Each row is a point on a landscape with many peaks, with its height.
A climber steps from a point to the highest of its 4 nearest points, and stops where none of them is higher. Distance is the straight distance between rows; heights are no part of it.
J799 height 5.78: [  7   0  -2  -2 -11  -4 -12  -5   5   2   4  17  -2 -21   3 -13   7   8
  -1  -3  -4  -4 -14 -21   4   3  -6  -1 -10  -6   3   7  -1  -1   3   1
  -8  -4 -15]
J737 height 5.35: [ -1   5 -12   0 -14 -21 -18 -17  -1 -15  -5  19 -18  -8   5  -9 -20   6
   6 -11  -7   0  -3  14   8  -6   6  -1  -6  16   0   0   0   6   7  15
  -1   9   2]
J112 height 5.73: [  3   3  -3   5 -14   3   4   6   2 -14   8 -13   2   1  11  -6 -12   1
  -5  -2   3  -3   0   1  -2  -3   7   7   7  -1   7  -9   7  14  -7   0
  -6  10  -5]
J334 height 5.46: [ -9  -6  -1   5  -9   6   7   8   2 -23  10 -19   3  22   9  -7 -22  -4
  -3   3   1   2   5  16  -1   0  12   1   6   7   9 -19   9  22  -2   7
   2  19   7]
J922 height 4.78: [-10  -7 -12   3  -1 -14 -12 -14  -5  -4  -1  10  -8  12   5   6 -20   0
   7  -7  -9   8  17  32  -7  -4  -1   2   1  24  -2  -4  -2   1   1  11
  23  18   9]
J347 height 7.44: [  7  -5  13   3  18  -4   4  -1  -6  18   7   3  -8 -22 -17  -4  33   6
  12  -3   1 -12  -9 -11   5  13  -1  -3  10  -5  -6  10 -19 -19  -7  -1
   2 -23 -10]
J597 height 5.58: [ -6  -7  -1   0  -2  12  17  18   2 -17  -5 -20   7  25   4   4 -22   0
  -8  20   1   8  10  22  -5  -4   8 -15   2  -8  13 -19  25  12  11  -4
  -8   4  20]
J213 height 5.34: [ -7  -5   2   3  15 -12 -15 -17  -9   8 -12  17  -3  24  -8   5  -8 -10
  11 -11  -5   7  30  32 -10 -14  -6   4  -4  30  -9   6 -14 -16  -4   6
  30  14  10]
J686 height 5.17: [ -5 -16   9  -4  13  26  24  31   1  11  -4 -37  24  19  -1  27   6  -4
 -10  16   8  12   9  12  -4  -7  -6  -6  11 -11   5 -16  11   3   8  -3
   2  -8  20]
J869 height 5.80: [  1   1   0   5 -13  12   7  16   1 -21  18 -25   1   6   6 -11  -4  -5
  -1   1   7   1  -6  -9   4  -2  12   8   6   4   3  -4   6  19 -11  -4
  -8  13   2]
J318 height 7.04: [ 13   2   5  -4   2   6  -3   7   5  13   7   5   8 -25  -3   1  25   1
  -5   1  -3  -8 -17 -28   8  11  -8   1  -2 -20 -11  20 -10  -5  -8  -7
 -11 -13 -13]
J385 height 6.65: [ 15   9  -4  -3  -7  17   2  12   7   9   8  -7  13  -9   5   6  18  -2
 -11   8   2  -5 -17 -23   5   7  -8   5  -6 -21  -3   5   1  10  -1  -4
  -9 -14 -11]
J984 height 7.05: [  4  -3  16   0  20  -1  11 -11  -5  24   4   7  -5 -24 -12  -1  36  -1
   6  -7  -2 -13 -13 -21  15  13  -1   0   7  -5 -13  11 -21 -27  -3  -3
  -4 -26 -16]
J669 height 8.58: [  6   1   2  -6  -1  -4  -7   2   2   4   6  11  -3 -23  -1  -9  16  10
   1  -4   1  -5 -13 -20   2   2   1   0  -3  -2  -6  13  -7  -4  -5   2
 -13 -10 -16]
J199 height 6.32: [ -2   1  -3   0  -3  -6   3   7   0  -4   7  -8  -8  -2   8   2   5   4
   4  -6  -1   1   2   2  -3   1   1   8   7  10   2  -4   0   1 -12   0
   8   3  -3]
J934 height 3.49: [ -6  -6   9  10   5   1  15  -9  -1  14 -15   6   6  13  -5  20   6  -3
   2  -5   2   6  17  17  -6   1 -18   7   9  -2  -3 -10  -3 -21   7   1
  21  -4   8]
J331 height 6.15: [  6   1  -1  -5   1  18  18  13   8   9  -3 -19  17   5   0  17   6  -2
  -8   9   7  -3  -2  -4   4   1  -7   3   5 -24   2  -5  10   2   6 -10
  -6 -19   5]
J457 height 6.22: [  2   7  -1  -5  -5  19   9  25   1  -7   7 -27  12   8   8   4   3  -6
 -10  16   8   2  -8 -12  -1  -6   5  -3   0 -16   7  -3  11  20  -2  -5
 -14  -2   0]
J944 height 6.95: [ 10  -7   3  -2  -6   0  -5  10  -1   2  16 -10  -7 -11   1  -5  12   3
   4  -6   1  -4 -10 -10  -3   1   5   9   6  -2   1   6  -4   6 -13  -3
  -2  -1  -5]
J702 height 5.60: [ -5 -15  -3   2   1   5  17  15   2  -4  -4 -10  11  19  10  16  -5   4
  -8   4  -1   9  21  18 -15  -4  -6  -2  13   8   6 -17  15  -7   2   0
  16   4  15]
J445 height 4.51: [ -5  -8  10  10  11  -1   2  -6  -9  12 -10   3   5  26 -12  15   4  -7
   2  -8  -1  11  36  20 -15  -3 -10   7  10  12  -6  -9 -10 -20   2  -5
  30   7  11]
J84 height 6.36: [-12   0  -9  -3   4 -22 -21 -21  -4   4 -12  25  -9   1  -5  -1 -17   0
  14  -9  -6  11   5  28  -5  -3  -1   3  -6  22  -5   6  -6 -17   4   9
  18   5   5]
J259 height 7.63: [  2   2   9   2   9   2  11  -3  -1  17  -2   3   1 -10  -9   9  27  -2
   9  -5   0  -7   1  -8   7  10 -10   7  18  -8  -9   1 -11 -21   4  -4
   5 -21  -8]
J481 height 7.11: [  0  -3   6   0  11 -13  -8  -9  -5  16  -2  17 -14 -12 -12  -4  13   5
  11  -8  -3   3  -2   2   4   3  -7   7   1  13  -1   7 -14 -24  -2   4
   8 -17  -4]
J126 height 5.48: [ -9  -7   0   6   2  14  13  12  -4 -32  10 -28   4  26   1  -4 -33 -16
 -11  10   3   3  15  26   7  -6  14  -2  10  10   7 -25  14  23  -4  11
   4  33  21]
J767 height 4.75: [  6  13   0  -2 -17   4   0   4   7 -14  -2   0   5   2   9 -16  -3  -1
  -9  11   2  -3 -10 -24   7   4   3   1 -11 -16  12   1   7  15  -3  -3
 -22  10 -15]
J921 height 8.21: [  5  -1  17   4  21  -6   6  -6  -9  24  -1   8 -10 -13 -19   6  33 -10
   9  -6   1  -8  -4 -11  16  22  -1   1  16  -2 -13   6 -19 -20   4  -5
   5 -28 -13]
J52 height 5.49: [-14   9   3   5  -2   9  16  -2   5 -33  -2 -15  -3  23   3 -13 -34 -10
 -11  12   0  -3   4  26   6  -1  14 -10   3  -4  10 -25  16  20   1  11
 -13  23  13]
J345 height 7.23: [ 15   4   5  -1  -4   7  -4  14   4   9  18  -7   9 -12   2  -5  17  -5
   0   7   5  -2 -17 -28   3   0  -3   4  -5 -15  -5  13   1   9 -15  -8
 -15   0 -12]
J863 height 6.25: [  9  -2  -6  -3  -9  13   6   7   9   4  -7  -6  11  -5   9   8   8  -1
  -9   5   1  -5  -9 -13   1   0 -10   2  -5 -18   0  -1   7   4   9  -8
  -7 -17  -6]
J131 height 5.18: [ -9 -18  19  -7  22 -12 -10   2 -17  23  10  11 -18 -35 -24 -18  30   6
  14  -5  -3 -21 -17 -13   7   8  17  -5   2  17 -11  18 -26 -20 -13  -9
  -2 -20  -5]
J833 height 5.16: [ -2  11   6   2  -6  12  -5  11   1 -25  14 -26  -6   5   4 -19  -3  -9
  -2   1   3  -8 -12 -20  10   2  10  12   1  -6  -2   2   2  22 -20  -5
 -14  21  -8]
J667 height 5.12: [ -3   7  -6   5 -12  -5   1  -5  -1 -27   2  -5  -5   4   5 -14 -26  -3
   0   6  -2  -4  -2  10   4  -1   5   1   1   1   8 -10   5  17  -1   7
  -9  19  -3]
J928 height 6.04: [  2   3  -6  -2 -13  -5   3  -3   6  -1  -2  12   2  -6   9  -2  -4   9
  -7  -2  -5   1  -4  -5  -2   1 -10  -1  -4  -3   8   2   6  -4  11  -2
  -3 -14  -5]
J417 height 4.83: [  2   8   2   2 -16  -6  -5  -5   1 -19  12   0  -8  -6   8 -15   0   7
   2   1  -4  -6 -11 -12   4   0   6   6  -4  -1   0   0   3  15  -6   0
 -12  10 -10]
J320 height 5.20: [-11   4  -9  -2   2 -14  -6 -19   1   8 -27  25  -4  14   1  16 -22   0
   2  -8  -8  11  17  29 -16  -2 -14  -7  -5  15   2   0   4 -18  16  10
  21   3  13]
J227 height 5.52: [-12  -4  -1   4  -4   7  16  11   2 -21   5 -21   7  22   8   4 -30  -3
  -8   9   2   1  14  24  -5  -8  12  -7   5   5  11 -21  19  14   5   4
  -7  23  19]
J404 height 7.69: [ 11  -5  10   0   5   3  -3   9  -1  11  19  -4  -8 -18  -4 -12  26   8
   6  -4  -2  -7 -16 -17   1   4   5   1   7   1  -4  15  -8  -4 -16  -6
  -8  -7  -9]
J842 height 6.47: [  9  -2   6   4  -3  -3 -10  12   0  -9  31 -11 -12 -14   7 -20  14   1
   5   0  -4 -15 -17 -15   6   1  14   6   6   3  -5  10  -8  10 -24  -3
  -9  12 -13]
J609 height 6.97: [  9  -4   5  -1  11   2   3   6   2  13   5  -4  -5  -8  -2   5  26   2
   9  -7  -1   0  -9 -10  -2   7  -2   8  16  -2  -6   7 -16 -15  -8  -2
   3 -17 -10]
J232 height 5.97: [ -6  -3  -4  -2  14 -23 -14 -13  -8   9  -6  17 -16   3  -8   0  -5   6
  17  -9  -5   8  10  16  -9   4  -3   5   1  25  -3   5 -14 -17  -3   3
  22   3   2]
J92 height 1.30: [  2   3  -5  -3  -8 -21 -28 -16   3 -14  15  22 -18 -24   0 -25  -8   9
  10 -10  -6 -14 -12 -16  11  -1   9   0 -15   7   1  16  -9  10   4   9
 -19   5  -8]
J49 height 5.96: [ -5  -9  -2   4  20 -23 -17 -10 -11  16  -3  18 -15  -6 -11  -9   7   3
  21  -9  -3  -1   5  14  -5  -1   6   8  -4  31  -5  10 -24 -20 -11  -2
  24  -1   5]
J534 height 7.77: [ 27   5   0  -7  -1  16  -6   3   7  16  10  -4  14 -17  -2   2  20  -4
 -16   8   8  -1 -23 -39  18   6  -8  -4 -15 -31 -13  23  -5   7  -7 -10
 -10  -7 -15]
J642 height 4.38: [ -1   7  -9   0 -20  -5  -2  -7   4 -13  -6   8  -3  -3   9 -10 -13   4
   3  -6  -4  -3  -4  -2  -1  -2  -2  -2  -5   2   8  -7   9   9   5   1
  -6   2  -6]
J689 height 4.81: [  4  -3   2   1   4  -9  -3 -16   4  11  -5  24  -9 -29  -7  -2  17   8
   8 -10  -3 -11 -16 -14   6   7  -5   5  -6   0  -8  12 -13 -19   7   2
  -7 -23 -13]
J208 height 4.72: [ -9  -1   0   2   8  -8   5 -19  -3  14 -27  20  -3   6 -10  11  -5   1
   7  -6  -4   4  12  17  -1   6 -20   2   3   6   1  -2  -8 -22  17   7
  20 -11   4]
J414 height 6.00: [ -3   9  -3  -3  -9  11  11  16   3 -12  -4 -11   9   8   5  -6  -6  -8
 -14  15   5  -1  -5  -6  -1   1   5  -4  -7 -15   8  -7  15  18   4  -5
 -17   1   1]
J219 height 3.90: [-11   4  -4  -5  12  -8   2 -24  -4  15 -32  20  10  17  -6  20 -17  -2
  -1 -14  -9   5  21  23 -17  -2 -17  -8  -5  10   3  -6   8 -22  21   8
  22  -2  14]
J570 height 5.42: [ -8   2  -5   5  -6   0   5  -3  -2 -23  -1  -7  -3  21   6   2 -31  -2
  -7   1  -3  -2  14  34  -1  -1  12  -6  10  11  10 -19  16  20   3  11
   3  25  13]
J987 height 7.60: [ -5  -6  12   6  23 -10  -2  -7  -6  22   2  11 -19 -22 -17  -6  22   2
  12  -8   0  -6  -7 -10   6   8   2   5   6  11  -8   9 -25 -20  -7  -4
   3 -21  -7]
J625 height 4.70: [ -3   7  -7  -2 -11   3  12   4   4 -15 -14   2   2  12  10   1 -16   6
  -8   9  -4  -4   6  12  -7  -2   4 -11  -2  -4  12 -16  15   9  16  -3
 -12   4   4]
J760 height 5.38: [-14   8 -11   5 -12  -3   2 -12   3 -30  -8  -1  -6  20   9  -5 -39  -5
  -6   1  -7  -1   6  34   4   0   9 -15  -1   1  12 -21  17  18   7  13
  -3  25  13]
J584 height 4.61: [ -4   0  -6   4 -11  -8  -5  -8  -1 -11   4   8 -13  -4   8  -5 -15  10
   7  -7  -5   4  -3  13  -5   1   2   3   3  13   3  -6  -2  -1   0   8
   2   8  -3]
J83 height 6.69: [  1  -7   1   2   2 -12 -15  -2  -5   2  23  17 -17 -32  -8 -24  13  15
  13  -3  -2 -13 -16 -14  -2   4  19   6  -4   9  -8  19 -13  -4 -14  -2
  -5  -3 -13]
J513 height 6.52: [ 14   1  -5  -8  -4  15   2  -4  15  11   3   2  14 -17   1   3  13   0
  -6   9   3  -7 -18 -27  11   3 -12  -3  -7 -28  -5  16   1  -1   5  -8
 -10 -16 -15]
J878 height 4.98: [ -5  -8  -3   0   1   7  23  12   1  -6  -9  -6  17  22   6  12 -20   5
 -12  11   2   3  14  25 -15  -4   1 -12   0  -2  11 -15  21   2  15  -4
   1   2  19]
J577 height 4.76: [ -5   7  -6   2  -8 -15  -6 -13  -1   4 -18  25  -6  -9   6  -2 -13   9
   5  -9  -5   7   5  11  -4  -3  -8   0  -4  11   0   5   4 -12  15  11
   7  -7   2]
J753 height 7.79: [ -1 -15   1   5   0   6   7  14  -1  -2   6 -15   2  13   5  10  -2   1
   4  -3   5   7  16  12 -14  -3   0   7  13   9   2 -18   5  -1 -10  -1
  12   7   4]
J235 height 5.54: [-12   7   0   2  -5  13  17  10   3 -24  -8 -17   2  26   9  -5 -26  -4
  -9  15  -2   0  10  25  -2  -3  17 -17  -7  -7  13 -23  21  17   9   6
 -16  15  16]
J272 height 7.96: [  0  -1  -3  -1  -1  -2   4 -14   9  10 -16  18   0 -16   1   1   5   3
   1  -3   0  -2  -7 -12   8   8 -13   1  -2  -9   0   6   0 -14  14   2
  -1 -22 -12]
J969 height 3.85: [ -2 -13  -3  -5   9 -21 -18 -14  -3   7   3  27 -14 -32  -9 -24   2  20
  14 -12  -2 -12 -14  -9   6  -2  12   5 -14  22 -11  22 -19 -17  -1   0
  -8  -9   0]
J79 height 6.37: [ -6  -8  11  -3  20 -11  -7  -7 -11  22   5  20 -19 -32 -19 -15  21   5
  11  -8   1 -14 -12 -16   5  11  10   1   0  15 -10  18 -24 -22  -4  -7
  -3 -26  -5]
J720 height 5.81: [ -1  -1  -3  -3  -3 -14  -7  -9  -2   5  -6  13 -10 -11  -1  -1  -6  13
   7  -2  -3   0  -6   3  -4  -3  -1   4  -1  13   0  -4  -2  -8   4   8
   2  -3   0]
J287 height 5.11: [-10   0  -4   3 -11   1   8   1   1 -14  -4   1  -4  14  14   3 -21   4
  -5   3  -4   0   9  27  -9  -3   7  -8   5   9  11 -17  16   6  10   5
   3  13  10]
J852 height 5.59: [ 13   9  -5  -3 -12   7  -1   4  12  -4  -5   0  12  -1   8  -2   3  -3
 -11  11   2  -6 -13 -28   8   1  -8  -6 -16 -27   7   6   6  15   3 -10
 -21  -6 -13]
J33 height 6.56: [ 10   8   1  -5  -3  15   3  23   5   3  10 -20  10  -3   6   2  11  -4
  -7   9   7   2 -12 -21   4  -7   4   3  -1 -18   0   1  10  11  -7 -10
 -12  -2  -9]
J271 height 7.70: [ 19  11  -1  -3  -5   7 -14   5   2   6  11  -4  17 -13  -2  -6  16  -5
  -9  10   7  -3 -22 -38   8   4   0  -6 -15 -23  -3  16   1  18 -10 -11
 -19   3 -14]
J821 height 6.92: [  1  -2  12   2  18   9  19   5  -3  18  -1 -15   3   3 -12  19  24  -9
   6  -5   3   0   0  -5   6  11  -9   5  20  -5  -4  -5 -14 -18   1   0
  14 -17  -4]
J961 height 3.69: [  9  16  -3   0  -3  11 -12   8  -2  -6   6  -9   9   1  -3 -18   2 -14
 -17  14  11   1 -21 -42   8   8   9  -4 -25 -21   2  15  -2  24  -6  -4
 -27  24 -14]
J872 height 5.40: [ -9  -1   3   5   8 -10  -1  -8  -3  12 -12  12   0  13  -8  11   2  -2
   6  -5  -3  12  22  18 -11  -4 -12   7   5  15  -2  -5  -7 -19   0  -1
  22   3   4]
J496 height 3.83: [-17  16   0   4  -8   6   7  -3  11 -33  -3 -11  -8  11   7 -23 -19 -11
  -8   4   2 -11  -6   6  16   1  15  -2  -2 -10  12 -13   4  27 -10   5
 -19  22   1]
J741 height 5.50: [ -4  -2  -8  -1 -10  -7  -4  -8   0  -3 -14   8   1   3   6   5 -13   5
   1  -4  -5  10  14  16  -9  -5  -5  -5   1   8   7 -10  10  -3   6   7
   7   4   5]
J508 height 6.17: [  2 -10  -4   1  -3  11  12  22   6   0  -5 -21  10  14   8  11   3   1
  -3   7   6   8   8   8 -11  -4   0  -1   7  -3   7 -11  15   3   0  -5
   0  -5  11]
J684 height 6.18: [  2  -9   2   6   8  -2   7   8  -7   9   5  -6  -6   1  -4   8  18   5
   9  -2  -1   6   8   2  -8   3  -5   8  14   7  -2  -6 -12 -16  -8  -4
  17 -10   3]
J507 height 5.23: [ -5   3  -2   2 -10  -8  -1  -2  -5 -20  11  -9  -8   9   4  -7 -23   0
   3  -4  -2  -5   5  16   2   0   7   0   5   9   4 -14   7  16  -3   6
   5  18   4]
J675 height 6.01: [ -4  -9   4   2  -2   2  14   6   2   8  -7 -10   7   9   3  16   4   4
   4   0  -2   6   8   8  -9  -2  -7   8  13   3   3 -11   2 -13   3  -2
  15  -5   4]
J427 height 5.51: [ 13  -6   1  -1   2  -1   0 -14  12  12   2  18   6 -22   0   2  18   5
  -5  -2  -2 -10 -14 -27  12  12 -11  -6  -7 -15 -14  16  -9 -11   7  -2
 -13 -19 -18]
J561 height 5.68: [ 11   7   6  -7   7  29   2  26   4  16  15 -34  16  -4   2  17  26 -11
  -3  13   9   7 -13 -27   5  -6  -1   1  12 -30  -4  10   2  10  -9 -11
  -7 -12  -2]
J795 height 3.29: [  1  13   5   4 -11   1 -11  -4   3 -26   9  -1  -7   4   9 -22  -7  -4
  -3   1   2  -6 -14 -12  16   3   8  -5 -11  -8   0  -2   0  23 -12   3
 -20  24 -14]
J588 height 6.48: [ -3  -5  -5  -2  11 -18 -15  -9  -7   4   1  17 -17 -23  -6 -16  -1   8
  16 -10  -4  -6  -5   7   3  -5  12  13  -5  24 -10  14 -21 -12  -6   3
   9  -6   0]
J229 height 6.05: [  7  -1   7  -5   9  18  14  15   3  20   8 -26   9   3   4  17  18  -4
  -1   3   7   9   2  -7   0   0  -3   5  20 -13  -4   1  -3  -4  -6  -1
   5 -15   4]
J91 height 3.56: [  1   4  -8   6 -17 -11 -13 -10   5 -20   5  15 -11 -15   3 -27  -9   7
   1  -4  -4  -5 -15 -12   7   0   5   2 -11   0   2   2  -5  18  -1   8
 -19  12  -9]
J350 height 5.44: [  0  -8   6   1  -3  12   8  22   2 -23  14 -35   0  18   5  -6 -15  -5
  -5   7   6   6  13  12  -3  -7  14   1  13   8   5 -20  16  18  -2   6
   0  18  12]
J205 height 6.14: [  8   3   1  -2 -12  -8  -9  -1  -1  -5  16  10  -9 -17   2 -17   4   7
  -3  -1   1  -6 -15 -26   6   5   6   0  -9  -1   0  13  -5   8  -9   3
 -17   7 -14]
J478 height 3.75: [ -7  -9  -4   4   1  -4  -5  -4  -7  -5  -3   4   1  20   3  16 -14  -3
   4  -4  -6   8  25  29 -23  -8  -2  -2   7  19   2  -9   3  -8  -1   2
  20  16  14]
J546 height 7.43: [ 17  17  -2  -8  10  30 -15  14   2  18  16 -24  20  -5  -6  17  25  -9
 -15  13   8   1 -13 -38   7   2  -1  -2  -2 -42 -13  18   6  20 -15 -12
  -7  -7  -9]
J645 height 7.55: [ 17   4  10   2   8  15  -5   5   6  23  16 -10  11 -20  -6   4  31  -4
  -6   2   2  -2 -21 -34  10  10  -2  -4  -1 -27 -18  24  -5   1 -19 -12
 -10 -11 -14]
J573 height 5.76: [ 11   5   5  -5  -2  11  -7  26  -2  -3  24 -26   0  -4   3  -9  16  -3
   3   7   9  -2  -8 -25   8  -8  15  10   3  -8  -4  11   1  16 -17  -6
 -16   9  -7]
J473 height 4.50: [-13  16  -5   5 -14   7   6   5   3 -25  -6  -8  -2  11  10 -12 -20  -8
 -12   3  -1  -5  -4   4   5  -6  11  -9  -9  -7  12 -13  13  21   2   4
 -23  20   2]
J887 height 8.65: [  5  -4  -1  -3  -2 -18 -16 -11  -3   0  12  16 -15 -22  -4 -14   3  14
   7 -12  -5  -6 -10  -8   1  -1  12   4  -5  10   1  12 -12  -7  -6   3
  -3   0  -9]
J309 height 7.80: [ 18  10  -5  -9   1  18  -9   5   8   8   3  -6  21 -11   1   5  13 -10
 -21  14  11   5 -18 -39  12   8 -10  -4 -19 -37  -4  18   3  17  -4 -12
 -18  -1 -17]
J276 height 6.29: [  6   3   0  -4 -10   4   5  13   3   1   3  -3   1  -6   5  -1   8   2
  -2  -3   4  -2  -5 -14  -1  -2  -4   0  -3  -9   1   0   2   4  -1  -5
  -7  -8  -7]
J975 height 1.61: [ -1 -15  10   8   9  13  22  16  -1  10  -5 -19  16  16  -2  23   9  -3
  -5  -1   3  13  24   9 -11  -3  -9   8  12   1  -2 -14   4 -10   3   0
  16  -1  17]
J553 height 5.64: [ -3  -7   2  -3   2  19  23  17   0  -9  -8 -22  14  23  10   9 -16  -6
 -16  21  10   1   8  16  -4 -11   3 -17  -5 -13  17 -16  27  13  18  -7
 -11  -5  24]
J333 height 5.77: [  2  -5  17   6  25 -10   5 -12 -10  23  -5   8  -5   3 -24   6  21  -4
  14  -6   2   6  16   1   0  11  -7   2  14   9  -5   3 -26 -21   5  -6
  20 -18  -1]
J976 height 5.63: [ -1   2  19   7  24  -9  10 -18 -13  19  -9  10   1  15 -20  16  17 -15
   8  -7   2   9  24  12  -3   7 -18   5  11   6  -6  -3 -24 -25   7  -3
  30 -15  -2]
J308 height 3.43: [ -3   0  -5  -1 -10 -19 -25 -22   0  -4   1  29 -15 -24   0 -18 -15  14
  20  -9   0  -1  -8   0   1  -4   5   0 -13  19  -3  15  -8   0   7  11
  -8  -2   1]
J709 height 6.70: [ 12  -4  10   0   5  15   0  16   3  10  14 -22   2 -15   3   7  29  -1
   1   1  -1   0 -16 -24   4   5   0   3   7 -15  -9  14   0   0 -19  -4
  -8 -12 -10]
J41 height 3.65: [-12  -3 -11  -2  -5  -2   5  -7  -4  -3 -14  11   7  21   2  13 -21   1
  -6  -2 -10   5  21  27 -20  -7  -4 -14   7   8  11 -17  18  -6  13   6
   7  11  18]
J710 height 6.20: [ -8   7 -12  -1  -2 -14 -19 -26  -3   0 -19  28 -10   3   2   2 -24  -4
  11 -16  -9   7  11  32 -10  -8  -8  -9  -6  20   0   3   0  -7  11  13
  14   8  13]
J652 height 2.84: [  2  -9  -7  -5  -3 -22 -24 -16   0  -1   3  35 -19 -33  -1 -18  -1  13
  12  -8  -1  -7 -14 -15   5  -7   4  -3 -14  14  -3  17  -7  -9   5   0
 -16  -9  -8]
J221 height 8.04: [ 19  14   1  -9   4  21 -12  12   6  12  19 -16  15  -9  -3   4  20  -8
 -13  13   8  -1 -19 -39   6  -2  -4  -1  -6 -33 -11  26   3  17 -16 -16
 -15   0 -16]
J927 height 6.74: [ -4  -2  -6  -1 -11  -2   6  10   4  -8  -1  -7   2   7   5  10  -4   1
   2  -1   3   5  11  11 -10  -2  -3   1   6   6   5 -12   9   1   1  -2
   8   6   7]
J353 height 5.10: [-13   2  -1  -1  10 -13 -11 -21  -8  12 -26  26   5  25  -4  11 -11  -9
   5  -9  -9   8  31  25 -16  -5 -14  -2  -6  17  -8   0   1 -20   9   8
  28   8  11]
J697 height 5.70: [ -6  -1 -13   1  -2 -20 -14 -12  -2   0   1  18 -13   1   0   0 -13   6
  15  -6  -7   4  13  26  -3  -5   0   6  -2  23  -1   3  -8  -9  -3   7
  11   7   3]
J679 height 5.33: [-14   6 -11  -3  -2 -12 -20 -26 -11  -1 -14  21  -2  20   4  13 -35  -5
   5 -11 -12   7  22  48 -13 -17  -4  -5  -8  17   2   3  11   2   1  14
  28  27  16]
J974 height 4.22: [  8  14   3   2  -6   7 -12   4  -1 -15  15 -12   1   4   5 -21   4 -13
  -9   7   3  -3 -16 -36  15   4  12   6 -15 -13   2  12  -2  27 -17  -8
 -23  22 -14]
J301 height 2.88: [ -7 -12  -1   3  -1  -6   0  -1  -2  -8   8  -5   7  20   2  21 -15  -1
   3  -8  -2   9  26  31 -14 -11   2   2  10  23  -4 -14   0  -5  -7   5
  26  21  14]
J933 height 6.96: [  2  -9  -4  -2   1 -18 -14  -4 -10  -4   8   7 -19 -15   0 -12   2  14
  14  -7  -5  -3  -2   5   0  -6  10   6   1  18  -2   6 -15  -8 -12   5
   4  -3   1]
J167 height 3.68: [-12   0  10   8  15  -6  10 -25 -10  20 -30  17   8  26 -16  20  -3 -12
  -2  -5  -4  10  35  17  -4   4 -25  -2   3   7  -8  -2  -8 -25  23   0
  29  -2   9]
J840 height 6.73: [ -1  -2   0   2   3  -6   4  -9  -1  12 -10  14  -2 -10  -5   3   8   4
   5  -8   0   0  -1   1  -3   4 -11  -1   5   8  -2  -6  -8 -20   4   2
  11 -17  -4]
J802 height 4.77: [ -7   7  -6   3 -14  -3   6  -3  -1 -21  -3  -4  -4  14   6  -7 -24   0
  -6   3  -5  -1   2  19  -1  -1   6 -10  -3   0  13 -16  19  15  10   3
 -13  14   4]
J579 height 1.29: [ -6  18   0   3  -7  12  -8  -5   3 -29  -5  -4  -2  11  10 -23 -13 -15
 -16   6   7  -5 -23 -32  24   7  13  -1 -21 -15   2   2  -5  22 -10   5
 -31  32 -17]
J64 height 0.56: [  0  -6   5  -4   7 -14 -11 -20   4  16  -2  30  -6 -37 -12 -13  13  11
   3 -15   3 -12 -11 -26  14   9  -7  -1 -16  -3 -12  17 -14 -16  16   4
 -11 -23 -15]
J280 height 6.44: [  6  -3   3   1  -5  -3  -6   1   1   6   8   7  -5 -18  -1  -7  12   6
   7  -3  -1  -5 -10  -9  -2   1  -4   6   0   5  -1   1  -9  -6  -5   0
  -5  -9  -5]
J847 height 7.73: [ -9   4 -15  -5  -6 -30 -24 -23  -2  -6 -11  29 -14  -7  -3  -7 -30   7
  14 -17 -10   5   1  26   3  -2   2  -4  -8  24  -1  10  -3   2  15  14
  10   9   5]
J764 height 5.94: [  3  13  -2  -3  -8  20   3  12   2  -3  -2 -16  17   4   2   0   7 -11
 -21  19   7   0 -13 -24   5  -3  -4  -1  -7 -28   6   4  12  23   4 -13
 -20  -4  -5]
J409 height 7.59: [  1  -3 -10  -1  -7  -1  15   5   4   3  -8  -3   9   4   5   9  -2   2
  -2   3  -6   2  -1   4  -6   2  -9   0   0  -5   5  -9   8  -6   7  -5
  -3  -7   2]
J765 height 5.83: [ -1   8  -3 -10  -8  17  16  15  10   0  -5 -11  12  14   6  10  -3  -4
 -20  15   5   0  -6  -5   2  -4  -1 -15  -9 -26   9  -2  23  18  12 -10
 -16 -11   3]
J938 height 5.19: [ -2  -8  -4   6 -10  -2   2   6  -1 -17  18 -18  -2  11   2  -3 -16  -2
   0  -1   1   0  16  22  -3  -2  10   7  11  15   0 -14   5  13  -9   8
  14  20  13]
J373 height 6.06: [ -1   4   2  -4  -6  15  15  23  -4 -19   1 -23   4  18  12  -3  -8  -2
 -10  14   8   2   0  -3   0  -6  14  -1  -2 -11  13 -14  15  23   3  -7
 -18   8  10]
J711 height 6.66: [  9  14  -1 -11   2  27  -1  17   2  12  10 -24  22   1   2  15  15 -12
 -15  13   9   2  -7 -27   8  -7   3   1  -5 -28  -2  11   7  15  -7 -11
  -9 -12   0]
J163 height 6.07: [  5  -4   4  -3   1  11  10  21   2   4   5 -22   6   3   5   8  11   1
   0   0   4   5  -1  -3  -4  -3   3  10  11  -7  -1  -7   5   7  -5  -3
   1 -10   5]
J549 height 5.79: [ -3 -10   4  -3   4  23  23  26   0  -3  -4 -25  17  16   3  20  -3  -2
 -16  14  11   6  11  15 -11  -9  -2  -8   4 -11  14 -18  22   5  14  -7
   0  -8  20]
J706 height 4.55: [ -2  -2   0   2   1   1  22  -2   7   1 -16   1   8  12   2  21  -1   3
  -3   4  -2   6   7  10  -7   4 -13  -5   5  -4  -3 -10   5 -14  19   2
  13 -10   8]
J860 height 5.84: [ -3  -5   4   2  21 -12  -2 -11  -6  17 -15  16  -4   7 -16   5  13  -1
  11 -12   1   7  17  13  -3   0  -6   2  -1  22  -7   5 -20 -21  -1   3
  27  -5   3]
J440 height 5.82: [  0  -9  -6  -2   5 -20 -15 -16  -4   4  -7  24 -17 -22  -3 -12  -3  12
  16 -10  -2   4  -7   5   0  -5   3   5  -6  20  -7  17 -14 -15   5   3
   8  -8  -3]
J748 height 5.62: [ -6 -10  -8   4  10 -11 -13 -15  -5   4   1  11  -7  11  -9  -2  -3   4
  12  -8  -6   4  17  28  -6  -9   3   7   2  27  -9   6 -14  -9 -13   1
  28   8   9]
J392 height 6.68: [  4  -4   2  -2  -2   9  18   8   5   8 -10 -14  12   1   2  20   9   2
  -3   3   1   2  -2  -3   0   1  -9   2   9  -5  -2 -10   2  -7   8  -4
   5 -18   2]
J746 height 0.21: [ -9  -2  -1   0   4   0  17 -12  -1  12 -28  14   9  23  -4  20  -7  -1
  -7   4  -6   6  24  27 -14   3 -19  -6   4   2  -1 -15   9 -20  18   5
  19  -1  17]

Call two points neighbours if one is among the 4 nearest of the other. Go from one point of each pair to the other, from neighbour to neighbour, staying as high as possible. Name the lowest point that can't be avoided.
J669, J221: J318
J847, J272: J49
J887, J669: J83
J272, J753: J199
J221, J921: J609
J272, J921: J840

Where does a climber stop that starts at each point below?
J878: J753
J767: J221
J872: J847
J765: J221
J976: J847
J213: J847
J974: J221

For each start below, name every point that the climber comes to, in order.
J579: J767, J414, J457, J33, J345, J271, J221
J473: J414, J457, J33, J345, J271, J221
J353: J872, J860, J232, J84, J847
J852: J385, J345, J271, J221
